A landscape with many peaks, sampled at points; each row gives a point and its height.
From any point a climber steps to the highest of the 2 points nearest to it. It stops when none of these is higher. Distance is the straight distance between rows; heights are no part of it.
Q20 h=292: [118 105  52  96  98  97 106 126  77  81 140 166  99 113  73 136  75  91
  83  83 108 124 115 126  96  73  89  98 109  75 112  86  75  92  94  54
  86 150 119 116 105 120 103 114 112 122 111  84  68  80 153  96  88 121
  94 106  72  82]
Q959 h=406: [ 74  80  86 113  97  83 139 148  85  95  89 112  66 112 103 103  82 103
  93 105 101 141 127 107 106 152  74 112 135 111 116 113  89 100 138  85
 111  87 134 110  94 112  96  98  98  88  99  90 108 101 120  91 100  99
  99 109  83  81]
Q156 h=614: [107  84  44 109  72 106 120 144  61  98 120 146  97  68  86 132  82  74
  90  96  66  94  86  92 117  75 109  80  83  83 110  95  81 118  97 120
  87 121 117 127 101  86  92 120  91 121  79  86 106  88 159 109 101 104
  70  97 107  98]
Q407 h=320: [ 94 102 109 106 107 103  98 128  84 110 108  80  92  84  98  82 107 112
  81  69  92  79  88 117 102  76 130 121  86 105  65 107  84 106  98 117
 104 108  90  98  99  83 101  67  83 103  96 131 101 102  97  88 122  74
  85  88 132  81]
Q519 h=489: [ 68 121 124  89 108  91 101  85  80 100  92  85  87 122  92  74 102  90
  78 118  91 112 113 106  77 150 109  97 114 127 142 120 122  99 115 105
 106  95 124 107  96 109  70  80 115  84 134 128 101 104  83  99  99 104
 127  95  60 101]
Q124 h=190: [104  74 157  98  88 112 111  70  96 123 113  73 117 112  99  72 101 106
 111 105 102  94  68  88 143  84 106 114  92  92  79 141  96 104 115 102
  87  81  70  96 130  72 120  93  80  94 121 128  93 104  76  89 118  92
  82  99 133  61]
Q647 h=217: [120 136 108  99 145 103  46  81 146  93 103  87 110 115 113 108 114 126
 111  81 143 103 130 118  71  75 102 116  97  98  70  54 105  82  47  78
 105 107  71  64  74 121 116 101 123 112  87  93  83  88  59  90  88  97
 129  97  96 129]
Q605 h=431: [113 120 123  79 135 116  68  72 144  80  91  47  98  88  64 101 127 145
  99 108 110  95  86  77  58 109 105 108  85 122  63  72 116  73  92 116
 103  57  77  74  81 117 109  94  88  82  76 105 125 108  13  91  99 101
 130  99 124 111]
Q94 h=580: [ 84  65 114 111  68 121 137 115  90  99 100 134  78 102  61 133  63  99
 124 124  62 146  89  71 120 129  91  88 104  80 126 137  94 106 150 124
  69  73 105 109 112  98  99 118  85 115 100 111 116 105 121 103 117  80
  62 145 115  79]
Q744 h=48: [105 118  83  77  99  90  94  65  91  77 123 145 108 139  81 119  95  99
  92 102 120 129 115 120  95 107  66 106 117  92 126  93  90  91  91  52
  92 126 108 102 112 128 109 119 130 109 134  90  72  77 121 107  74 139
 130 116  56  76]
Q883 h=344: [ 83 126 142 120 130 114  67 107 148 105  66  58  70 120 123  91  99 141
 123 100 110 121 137  94  74 131 113 111 102 117 104  79 124  98  92 119
 101  58  91  66  83 120  96  75 121 109  92 106 123 118  42  90 107  82
 123 102 107 116]
Q508 h=450: [ 82  95 118  78  94  99 116  76  69 106 100  81 103  99  84  78 109  83
  75 124  89  86  73  92  97 137 107 101 100 127 126 138 119  97 130 125
 108  95 116 118 106  95  80  91  90  75 129 121 113 110  84 101 106 114
 121  87  66  98]
Q329 h=490: [ 90 121 116 123  93  99  72 126 103 113  88  89  68 106  96  82  87 101
  95  79  60  91 107  90  72 120 154  88  77 103 135 105 120 131  95 154
 102  87  98  97 112  91  73  56 122 129 113 158 114 110 101 100 139  68
 100 116 106 112]
Q438 h=515: [114 110 108  98 129 102  76  76 121 107  87  65 118  84 122  89 137  94
 106 104 134  73 114 108  86  98 109 101  96 118  80  87 124  92  77 107
 105 112  86  87  77  95  87 102 102  92  88  88  98 111  62 103  83 101
 123  71  87 140]
Q865 h=487: [ 80 109  96  85  91 101 106  74  98  80  86 111  86 103  69 114 103  98
  92 130  65 103  93  68  78 145  94  83 107 115 130 105 115  85 111 112
  98  74 115 110  98 117 104 111 114  92  98 101 126  98  91 109  91 107
 120 120  85 103]
Q185 h=160: [113 108 103  71 126 102  87  81 102  90 119  98 123  95  73  99 115 112
  78  88 117  86  82 125  85  61  96 126 103  90  58 100  77  71  86  56
  92 115  86 108  97 103 115 100  93  84 110 113  66  93  70  80 102 108
 105 112 101  84]
Q123 h=528: [ 92 119  95 149  90  92  89 141  94 112 104 124  67 128 118  96  72 111
 107  74  96 128 139 109 107 103 118  91 102  81 133  97  89 127 104  93
 113 122 118  94 109 109  96  82 122 129 111 110  89  97 149  99 107  90
  85 105  94  97]
Q130 h=307: [115  96  77 118  78  84 114 126  88 109 113 107  87 114 131 102  87  97
  94  86  77  97 103  75 137 100  85  78 108 102 120  76 103 138  94 114
 139  94 113  87 113 108 120 111 109 121  74  66 117  87 138 103  87 127
  96  82 118  82]
Q841 h=610: [ 93  92 135 118 111 117  81  99 110 123  80  85 111  85 120  83 108  98
 128  94 144  90 107 130  98  58 122 117  80  71  79 124  86  86  96  87
  60 116  68 102 100  68  86  85  91 111 114 133  70 117  97 106 121  64
  78 102  99 121]
Q26 h=308: [ 84 134 105 124 117 101  56 123 135 107  62  83  77  91 123 102  98 115
 126  88  97 113 138 102  68 114 132  90  88 102 109  77 112 107  80 132
 103  81  92  67  74 104  86  77 125 134  85 100 126 106  81 100 113  71
 106 106 106 144]
Q938 h=105: [127  83  77  90 129 108  98  90 137  95  82  72 136  61 134 111 130  99
 119 110 147  69 110 116 105  75  76 112 102 114  48  73 112  74  75  79
 108 105  85  84  73 102  93 127  86  77  53  39  97 117  71 111  73 111
  99  81 116 144]
Q576 h=237: [113  92 102 102 110  90 107  98 116  87  98 109 102 139 124 104  91 122
 105 102 136 138 126 115 125  90  50 114 131  98  90  83  87  89 104  44
 110  90 105  86 110 118 124 104 111  94 105  67  74  95 100  91  81 117
 102 108 100  67]
Q19 h=138: [ 95  87 158 103  84 108 111  90 107 110  89  57  88 134 104  74  93 126
 109 106  81 111  81  58 135 136  98  97 105 115 100 126 119 114 127 125
 116  49  92  88 125  91 127  85  92  93 105 113 122 108  62  87 110 108
 108 108 133  57]
Q738 h=214: [112  98 103 120  99 110  89  99 110 107  95 119 106 105 121 118  85 101
 136 106 116 121 131 104 128  74  83  96  98  74 104  85  81  98  89  70
  83 104  86  87 102  94 108 113 110 120  90  76  85  99 122  99  84  99
  72 110 118 109]
Q661 h=274: [102  86  87 134  88  79 124 145  92 126  94  85  86 107 161  92  89 103
 108  88 114 100 132 107 148 107  87  95 120 106 111  85  98 129 104 100
 134  98 123  81 103  99 101  95 100 112  85  53 113 105 138  99  86 109
  87  69 120  94]
Q259 h=387: [ 99 123 128 105 129 124  62  76 156  94  62  64  94  90 102 110 112 137
 136 123 118 108 118  76  69 112 101  98  89 112  86  68 127  75  78 112
 104  50  70  66  79 117 105 102 113  95  72  84 128 115  31 101  89  88
 129 109 116 134]
Q295 h=391: [110  92  87  57  89  99 113  74 120  77  93  85 100  74  73 114 114 109
 102 132  60  75  57  43  77 119  80  79  84 122  89  87 113  79 108 124
 110  52  98 106  92 103 118 121  88  66  66  86 141 110  66 119  93 117
 116 114 124  96]
Q261 h=566: [ 88 116 123 132  79  96  92 106  82 113 125 127  76 153  96  93  79 101
  99  84  83 129 117  98 108 102 112  85 100  77 147 116 101 125 104  95
  93 115 105  98 123 109  97  85 124 136 135 131  82  88 137 102 114  99
  97 111  88  76]
Q218 h=491: [118  99 113  65  88  82 108  74  91  97 114  69  95 125  79  79 109 111
  68  98  59  83  55  55 100 141  98  86 116 131 100 101 113 124 116 137
 155  77 122  97 116 114 134  90  90  77  95 115 134  84  66  86 104 129
 134  78 116  56]
Q498 h=647: [ 91  92  75 119  74 114 103 111  78 101 100 140  96  78  87 134  77  81
 120 114  80 113 106  92 119  91 105  71  75  64 129 102  89 104 112 109
  72 114  97 114 104  88  91 122 104 133  87  95 102 101 153 106  99  92
  65 118  92 115]
Q316 h=419: [ 93  98  86  67  89 110  96  81 113  79  76  84  96  42  71 122 116  99
 108 140  78  72  72  71  74 111  99  78  72 116  92  93 107  73 105 130
  84  65  91 114  84  93  92 121  86  77  72  92 135 123  70 121 100  92
 100 116 113 134]
Q725 h=176: [104  85 112  88 116  97 110  67 104  99 110 105 137 126 116  87 110  84
 108 108 157 108 116 138 114  87  71 126 118 102  93 110  96  75 101  37
  81 126 104 108 106 100  91 117 102  69 135  75  60  96 100 100  75 127
 107  93  66  93]
Q310 h=376: [ 88  79  52  87  93  81 155 146  56  82 118 131  90  82  67 104  91  80
  57  91  63  99  73 102  88 127  91 116 126 121 100 111  90 105 135 117
 122 108 141 143  88 108  98 101  69  78  93 101 114  82 130  89 110 100
  96 101  91  77]
Q589 h=518: [ 77  97 118  97 121 115  99  88 104  99  77  93 105  88  96 100 110  99
 110 123 136 111 112 125  84 111  94 121 104  98  84 120  86  69 119  66
  64 104  96 112  88  91  81 105  95  79 114 109  84 118  84  98 101  86
 102 111  76 118]
Q984 h=216: [126 114  91 105 118 108  76  85 132  89  98 121 121 101 126 122 100 108
 136 102 137 111 126 109 118  54  76 105 100  80  81  57  89  85  62  49
  92 112  77  81  97 112 125 125 122 117  85  68  73  93 100  96  76 109
  96 109 118 115]
Q826 h=523: [ 94 108 107  92 103 106  68  62  99 116  73  73 117  64 117  85 125  61
 109 117 126  61  98 119  79  99 129  80  75 104 115 116 121 100  83 133
  82 123  90 112  80  70  54  96 101 102 118 119  98 119  92 123  98  84
 118  80  56 165]
Q225 h=407: [ 76  70  70  87  80  91 147 122  59  96 107 122  97  76  84 110  93  61
  86 124  68 102  82  90 107 132  89  91 108 114 128 126 104 103 142 126
  88  99 135 143  95  88  82 116  84  76 100  95 115 102 134 109  99 101
  89 105  77  96]
Q953 h=567: [ 93 111 121  97 138 116  78  73 118  95  81  71 114  90  95  87 129 114
  97 112 143  92 114 125  67 104 107 121  96 108  73  99 106  65  94  79
  83 102  90  96  74 103  78  91  96  74 106 117  88 113  48  96  97  93
 120  95  78 125]
Q303 h=369: [ 77  89  87 112 109  75 135 166  86 102 100  97  74 108 101  87  88 118
  74  85 104 123 110 124 107 118  88 133 135 113  84 104  77 103 133  82
 120  99 126 100  88 107  98  80  78  81  96  98 101  93 110  84 115  88
  90  99 107  63]
Q967 h=304: [102 110 100  89 112 104  96 120 105  80 113 116  88 128  65 106  86 135
  77  79  92 132  92 109  88  94  86 136 122  88  68  93  72  88  93  67
 104  92  96  98 105 123 131  88  97 100 103 124  85  83  84  75 116  95
  95 132 119  52]
Q577 h=370: [ 87  97  88  78 115 112  88 127 124  78  86  77  80  46  72 114 111 136
  99  93  79  80  66  85  74  90 109 115  78 108  41  80  90  87  95 129
  94  65  90  91  82 100 106  93  77  89  57  99 135 106  51  99 123  74
  86 119 157  98]
Q475 h=187: [125 136 111  77 142 112  56  76 120  87 122  86 119 101  82  95 126 127
  73  72 117  82  96 122  59  61 122 123  89  99  61  73  90  84  56  83
  97 114  73  85  84 116 115  91  98 103  99 121  78  88  56  80 101  96
 124  97  99 106]
Q863 h=92: [104  95  74  58  99  85 126  76  61  85 140 127 133 110  75 102 111  71
  57  96 104  87  75 118  99  91  85 109 117 104 104 122  98  89  99  72
 103 144 122 133 114  98 103 114  85  73 135  88  67  77 123  99  85 136
 114  80  58  73]
Q764 h=25: [118 127  72 103 104  88  81  96 105  84 106 131 102 123 111 114  97 103
  94  85 126 110 127 124  98  92  76 101 110  93 111  60  97  93  67  53
 111 133 113  92  90 121 109 113 131 112 105  77  80  83 123 102  76 124
 123  97  65 108]
Q292 h=412: [107 113 103 141  76  90  91  95  92 127 100  96  92 119 151  77  94  77
 127  88  92  94 123  82 130 104 120  63  87  90 148 103 123 145  86 132
 116 105  97  90 116  87  87  89 128 132 110  99 102 107 139 103  96  97
  99  77  96 115]
Q148 h=271: [ 91 103 106 129  86  88 103 128  66 124 110  99  92 107 115  73 101  79
  89  71  99  82 105 123  99  73 129 103  90  90 116 127  94 127 104 110
  96 131  98 111 111  76  79  71 100 113 131 140  76 108 136 107 120  81
  82  79  88  99]
Q866 h=114: [ 95  99  88  65 108  97 125  95  62  91 129 115 117  98  58  93 107  83
  53  95  89  93  68 114  76 104 105 119 113 108  94 130  86  84 116  91
 102 122 113 135 104 100 102  94  81  73 127 124  88  87 103  86 108 109
 103 107  78  71]
Q575 h=345: [ 84  76  87  93 103 115 108 137  91  91  93  93  90  49  86 107 100 115
  94  92  86  79  71  97  96  81 115 124  84 104  45 101  83  96 106 127
  93  87  94 107  91  84 103  88  67  92  77 115 121 105  91  92 122  74
  72 112 152  89]
Q633 h=212: [102  67 131  97  82 111 113  87  85 123 126 107 129 107  89  98  92  87
 111 108  99  94  67  96 141  62 101 101  86  74  91 138  93 115 110  93
  70 114  70 106 131  67 108 111  77 109 124 114  74  93 115  97 114 101
  66 102 118  71]
Q615 h=317: [125  88  36  94  93  85 124 129  85  70 129 157 102  98  89 135  79  88
  78  98  93 114  98 112 115  78  71  96 110  94  99  76  86 100  96  64
 103 127 116 117 104 115 111 130 102 106  84  57  86  79 150 101  87 123
  85  99  97  81]
Q470 h=54: [109  74  88  83 120  99 128  97 128  77  71  94 109  87 107 114 108  99
 106 133 128 115 112 114 103 114  50 123 122 114  64  86  99  52 125  53
  93  63 104  98  85 112 106 125  87  44  80  48  93 119  69 103  73 114
 104 115 108  94]
Q57 h=427: [ 86  94  87  90 126  85 123 120  87  94  95  75 104  83  96  90 124 107
  66  95 124  80 105 128  85 116  92 131 121 120  65  98  96  77 124  81
 115 103 125 108  72  99  87  88  81  60  96  93  96 105  70  95 101 101
 110  85  84  93]
Q798 h=362: [122  97  75  67  80  84 116  81 103  81 100  89 104  94  95 109 110  98
  98 118  67  69  62  41 106 116  69  73  94 129 103  76 117 103  97 129
 138  65 113  98 105 111 124 128  95  78  59  60 136  99  92 116  73 129
 117  84 120  97]
Q641 h=608: [ 91  91 118 115  88  98 112  98  78 112 138 154  90 154  68 112  59  96
  99  92  95 150 109 112 108  99 101 100 109  64 144 135  93 113 127  71
  70 139 106 106 121 112 102  98 109 126 145 126  65  88 145 104 111  97
  79 124  83  60]
Q829 h=166: [101  68 162  83  96 115 115  46 108 110  97  62 123 121  82  75  99 106
 116 131  97 104  63  72 144 120  88 106  99 109  89 144 116  94 132 102
  98  62  80 104 132  83 128  94  69  67 123 113 101 101  54  87 104 109
 103 102 129  58]
Q817 h=445: [ 78 109  85 105  98  88 114 114  90  87  93 125  74 122  95 108  87  99
  92 107  81 125 119  97 102 148  87  94 125 106 141  96 106 101 116  94
 110  93 131 104  98 127 105 106 122 102 106  96 114  93 121 101  85 113
 111 108  70  95]
Q951 h=486: [100 118  98 105  95  95  77  67  88 125 101  90 121  82 131  85 119  62
 117  93 123  60 108 111  99  79 124  79  74  93 123 111 114 114  71 109
  93 139  89 102  98  78  82  99 114 111 118 105  83 106 126 115  93  93
 103  69  66 145]
Q328 h=607: [126  77  84  92  70 106 127 104  74  94 156 148 105 134  55 129  72  93
  72  91  35 119  60  63 119  96  92  87 115  82 105 119  92 130 113 119
 110 105 110 118 130 111 125 119  88 122 103 102 106  69 134 105 112 118
  89 109 124  58]
Q314 h=277: [112 150  96 122 118 109  37 101 151 103  86  99  82 104 128 112  94 124
 130  74  98 113 144  97  80  90 116  85  82  83 110  44  99 112  43 109
 118  95  78  58  89 122 114  93 135 150  74  88 111  93  90  98 101  84
 118 103 112 140]
Q623 h=585: [115  94  46  95  86  96 102 132  85  85 106 130 105  48  91 135 108  86
  93  99  70  67  77  86 107  66 106  82  77  96  88  80  86 106  80 123
 102 107 106 121  95  92  99 129  86 116  56  76 121  98 134 113  94 102
  71  94 119 123]
Q236 h=116: [ 82  91 153 125  82 112 104 117 105 112  82  73  65 110 100  82  80 137
 115  97  63 121  90  65 122 124 118 104  94 103  94 124 110 123 119 142
 100  50  84  94 121  88 114  62 102 112 102 137 129 112  68  79 130  78
  89 125 144  69]
Q918 h=346: [104  85  35  92  92  79 139 156  74  72 115 132  91  78  90 121  93  87
  62  99  77  94  89 108 102  96  83 103 118 116  90  84  82  96 109  92
 123 108 133 121  84 107 103 123  85  84  68  67 109  83 129 101  94 109
  88  98 106  85]
Q966 h=241: [109 120  92 119 105 104  79 120 109  91 108 128  81 115  96 124  78 129
 103  80  92 130 120  98  96  78  97 101  96  74  98  72  77 102  76  74
 100 103  94  86 108 121 125 106 120 129  87  99  93  87 114  94 100 104
  90 125 114  97]
Q362 h=545: [ 89 113 145 103 106  84  95  80  94 112  96  73  85 154 114  58 100 116
  82  92 103 127 117  97 104 142  91 101 122 124 126 110 122 110 112 100
 124  85 112  85 111 119 104  73 123  93 135 117  94 101  72  88  92 112
 129  87  72  74]
Q828 h=470: [124 108 118  88 125 108  74  68 119 102  99  39 111  87  95  80 132 120
  93 100 113  71  85  81  90  99 110  95  83 125  71  81 122  90  85 127
 117  87  79  79  89  98 102  94  91  82  85 102 121 114  39  90  97 110
 130  75 113 113]
Q710 h=205: [115  84 110  96 102  90 109  87  98  92 125 115 129 149 123  90  88 100
 103  91 145 129 110 125 139  72  59 125 122  97  86 105  82  91 103  35
  94 126 104  97 122 102 112 106  97  87 128  73  56  90 116  94  79 123
  91  95 100  58]
Q72 h=266: [ 91 105  84 112  98  95 107 101  72 105 122 144 101 104  90 119  88  75
  98  98 114 115 122 128 103  86 100  93  99  68 132 110  87  95 104  65
  76 152 109 115  99  99  90 112 110 112 125 100  73  98 154 104  93 100
  85 105  65 105]
Q495 h=613: [ 87  52  84 109  58 117 137 113  83 100  92 130  95  73  85 138  72  68
 137 138  73 125  95  73 131 114  89  70  88  76 129 127  94 110 139 126
  65  89 106 114 108  77  85 124  85 115  92  90 119 111 143 113 103  86
  57 122 102 102]
Q133 h=135: [ 97 111  94  59 124 100  97  73  88  83 124  96 117  98  50  92 120 101
  48  90 110  83  77 127  60  99 113 119 108 102  74 105  86  63 101  75
 101 111 109 121  87 111 104  92  79  68 126 140  83  94  69  79 111 110
 118 104  78  79]
Q183 h=70: [103  89  60  73  95  80 121  79  78  75 129 147 124 119  94 115  98  70
  89 104 117 114 105 121 104 104  64  97 122 105 126  97 106  91  96  56
  98 137 129 112 107 107 100 128 114  85 124  58  75  79 144 106  69 145
 114  87  55  84]
Q232 h=522: [ 98 124  84  89  91 101  86  93  97  90 103 109  96  87  82 116 108 104
  89 103  67  87  88  76  80 108 107  82  84 102 115  85 105 104  81 123
 109  88 102 103  99 104  99 114 112 109  86 112 120  95 100 112 100 107
 113 109  94 118]
Q909 h=80: [100  72  82 100 125  93 123 115 132  96  69  65 114  76 138 107 121  98
 109 115 156  92 127 135 106 104  71 130 126 122  46  85  93  62 111  63
 101  90 102  87  71  99  87 118  77  57  66  40  98 122  77 103  79 102
 102  85 106 123]
Q787 h=565: [ 95  98 114 106 112 120  66  89 114 123  64  74 113  66 128  88 119  82
 126  99 145  69 105 134  74  75 140 100  77  84  93 112 109  92  86 114
  70 132  70 110  84  67  61  77  93 110 113 132  85 125  91 117 121  54
  92  86  75 161]
Q713 h=240: [101  77 117 128  93  89 118 118 110 122  74  57 100 105 171  82 106 101
 123 106 128  99 128 107 150 118  75 103 117 127  92  91 112 123 106 102
 129  79 105  72  99  98  96  96 100  91  81  51 110 116  98  97  79 111
 101  67 118 107]
Q243 h=247: [122 140  73 105 124 107  47  88 151  97  87 109 112  90 127 122 106 113
 133  84 130 102 143 113  83  62  99  93  95  89  84  44  96  91  34  74
 112 115  75  59  78 124 115 122 123 132  64  57  95  89  88 104  80 101
 114  95 107 148]
Q430 h=488: [107 119 130  88  98  84 103  80  88 102 109  70  85 155  94  64 105 110
  65  89  66 108  83  76  92 154 103  93 118 135 126 108 121 125 106 126
 151  82 119 100 117 125 119  74 105  99 123 131 120  89  70  87 105 121
 139  86  84  61]
Q199 h=519: [ 77 117 139 110  85 112  87 100 102 109 101 107  80 115  70  92  87 111
  96  96  57 100  87  88  79 117 143  91  83  89 129 123 105 118 105 135
  80  88  85 105 122 101  95  74 116 127 130 167 105 102 102  98 138  73
  97 139 106  96]
Q217 h=336: [123 101  63  95  65  81 124 110  90  83 117 104  92  99 110 108  95  94
  86  99  47  75  64  45 125 112  84  66 107 124 120  75 113 134  95 144
 147  81 117  94 113 104 125 127 100 104  60  70 144  83 122 118  81 134
 103  81 120  91]
Q706 h=203: [ 95  88 126 125 110  88 111  87 112 126  84  68 115 123 161  70 110  95
 126 105 157  98 141 125 125 108  80 111 123 116  98 100 107 100 101  72
 109 102 109  82  97  97  89  99 104  75 112  60  87 120  88  99  78 111
 108  71  89 115]
Q835 h=433: [ 78  96  70  92  78  92 119 127  61  99  92 111  88  55  87 104 107  70
  78 107  66  74  75  97  85 125 120  91  92 116 118 116 103 111 119 150
  96 103 130 137  97  92  68 101  87  97  93 121 126 106 126 109 108  87
  93 105  82 120]
Q427 h=335: [ 89 103 104  93 108  90 114 140  96  96 112  98  75 114  80  79  90 132
  62  69  90 123  91 114  86 112  92 139 131 104  58  96  76 103 121  86
 125  90 114 100  93 118 118  66  82  88  97 122 105  83  83  71 123  88
 101 112 124  47]
Q425 h=661: [104  89 132 140  91 109  78  96 119 139  65  85 115  92 156  77 102  81
 160  92 149  93 133 121 126  60 118  93  81  66 103 113  92 110  93 100
  75 117  71  92 100  67  76  84 106 119 116  99  73 118 120 111 103  69
  74  91 106 133]
Q82 h=295: [106 103 125 118  89  93  99 113  73 118 122  92  94 118 107  75  96 103
  82  69  93  87  88 101 118  70 124 105  92  88  97 117  93 128  94 114
 107 112  89 104 129  79 108  75  94 116 123 130  84  93 113  91 121  89
  87  87 121  70]
Q806 h=563: [100 123  92 144 126  91  74 125 144 126  67  88 101  92 155  89 106 110
 131  73 143 112 159 139  84  74 123 107 102  83  92  76  95 100  71  86
 108 123  90  62  71 102  89  80 117 121  86  85  82 112 106 106 101  73
  99  85  97 141]
Q266 h=127: [132  97 100  76 117 113  83  51 133  86  96  92 141  84 113 108 131  98
 127 119 132  74  94  93 105  63  70 101  96 110  70  74 113  73  67  72
  92  95  76  85  92 103 111 134 108  81  76  61  93 101  66 106  65 120
 110  90 115 129]
Q172 h=553: [104 129  51  96  94  94  80 117  85  93 108 119  92  64  87 123 107  90
  76  87  60  62  83  90  76  89 132  74  76 101 112  70 103 112  61 137
 113 113 107 110  93 102  94 110 111 123  70  97 124  93 130 109  98 107
 108  93  93 137]
Q622 h=149: [118  89 104  69 111 103  98  45 116  96 109 103 150 101 108 101 120  80
 122 114 137  84  99 111 118  73  72 110  91  99  82 101 100  75  78  55
  78 115  83  98 109  90 106 127 106  76 110  71  72  96  89 109  73 132
 105  85  93 115]
Q129 h=449: [105 119 126 117  82 101  66  50 104 125  86  89 113  99 138  76 105  67
 147 108 106  73 119  89 118  96 126  55  71  88 149 109 132 123  71 131
  94 106  77  86 108  77  89  91 129 124 122 117  94 110 119 109 102  94
 107  80  82 134]
Q756 h=451: [ 62  99  95  87  91 111 107  87 109  75  62 111  87  62  64 128 103  97
 117 151  77 105  91  84  70 141 101  85  88 111 120 107 113  66 117 116
  68  66 111 116  82 104  76 117 107  89  91 101 135 118  85 120 103  86
 109 139  78 137]
Q278 h=547: [ 71  99 112 114  81 117 112 118  87  96  97 128  69 103  58 115  76 107
  98  99  56 127  92  87  94 122 117  98  91  82 119 122  95 109 122 125
  71  88 103 114 117 101  94  90 108 122 108 144 113 100 115  97 130  76
  82 144 111  91]
Q116 h=395: [114 118  95  72 123 111  61  87 133  81 100  75 105  61  66 118 121 140
  99  97  89  77  69  78  61  72 111 107  68 102  49  60  94  79  68 121
  97  66  70  84  82 109 114 105  85  93  58 104 126 103  46 100 108  87
 103 112 148 114]
Q280 h=171: [ 94  77 151 130 117 114 105  91 130 134  66  53 115 109 160  62 113  98
 146 110 174 106 138 131 124  97  92 124 118 103  87 125 102  89 119  77
  84 103  90  87  96  87  80  89  96  84 108  82  80 129  76 100  87  83
  95  83  99 124]
Q823 h=570: [135  82  90  73  64 100 128  73  92  81 137 118 110 130  67 113  80  95
  82 107  33  99  47  36 115 108  78  75 108  98 111 114  99 127 117 128
 126  77  99 111 133 105 141 122  85 109  91  91 121  73 112 105 102 131
 105 112 135  55]
Q83 h=611: [104 100 103 142 107 100  74 113 126 140  58  78 110  73 172  85 112  88
 146  85 144  92 136 121 104  75 124  92  92  83  95  93  96 112  78 114
 107 121  82  72  87  74  82  84 108 124  85  87  92 121 118 111  98  66
  89  74 104 154]
Q987 h=413: [ 92  76 102  77 106  97 126  84  78 101  91  65 117  75  98  75 120  84
  79 122 112  79  76 104 105 124  94 107 104 125  84 123 114  83 131 107
 102  98 118 120  91  84  88 101  78  56 109  97 104 111  76 105  92 112
 106  71  82  96]
Q211 h=251: [ 89 104 102 126  76 105  91 104  68 121 113 124  97  95  99  92  91  64
 105  89  92  78  98 111  99  74 141  83  71  67 139 122 101 122  98 119
  72 138  84 122 109  75  73  93 107 128 137 138  80  97 152 113 119  82
  74 100  72 116]
Q530 h=233: [ 91  75 119 117  65 113 115 100  67 132 123 125 113 101  94  96  78  65
 109  97  97  98  82 112 120  58 124  92  73  62 119 145  91 122 118 102
  52 131  73 117 119  70  82  97  78 127 139 137  74  98 145 108 123  83
  55 102  93  92]
Q149 h=651: [116  86 104  96  79 111 112  98  82  98 154 158 101 146  55 128  60 102
  82  87  71 143  79  90 111  82 101 104 111  68 109 122  85 113 116  78
  80 126  98 105 125 115 124 110  93 130 125 122  76  67 134  94 111 105
  80 127 112  52]
Q533 h=471: [ 68  88  95  98 120 101 121 121 108  92  64  85  86  71  98  93 102 109
  96 122 122 109 116 120  79 137  92 125 116 119  79 113  99  68 132  89
  85  79 121 109  73 102  76  93  90  66  89 102 108 121  67 100 102  82
 104 109  88 116]
Q464 h=270: [123 105  99  94 105  96  94 110 111  87 110 102 101 120 110 105  93 125
  87  88 100 115 100  95 112  78  74 114 119  98  76  74  91  96  86  73
 117  86  91  84 109 113 126 104 104 103  84  87  93  88  91  86  95 113
 101 107 123  72]
Q339 h=460: [ 85 106  96 101  84  99  92 115  77 105  87  83  84  79 101  88 109  80
  80 100  61  67  82  92  80 126 137  80  79 119 137 111 118 125 100 170
 107  95 108 120 102  78  67  78 109 109 107 140 130 107 108 109 121  86
 105  94  84 128]
Q562 h=530: [110  91 115  68  71 101 125  66  97  93 115  91 101 115  65  90 104  98
  86 123  41  90  42  35 104 139  97  73 102 118 116 125 116 116 123 146
 128  67 108 110 124  96 126 108  84  80  99 112 137  90  81  99 108 122
 118 101 122  72]
Q884 h=513: [ 93 134  88 137 119  93  79 151 118 116  94 114  73 100 122  97  83 119
 103  64 111 112 142 137  74  73 127 111 100  81 105  79  80 109  81  79
 101 124 102  87  91 107  92  73 117 127 102 106  83 103 121 105 115  74
  88  95  96 112]

Where does a climber stop that starts at each point below?
Q19 -> Q953
Q82 -> Q953
Q706 -> Q498
Q615 -> Q498
Q967 -> Q498
Q316 -> Q498
Q314 -> Q953

Call two points neighbours if one is among the 2 nearest of the other. Go from one point of each pair to the other, from neighbour to neighbour, staying as high as possible. Name the lowest point that can't be avoided.
Q425, Q149 -> Q884
Q362, Q149 -> Q430
Q953, Q362 -> Q987
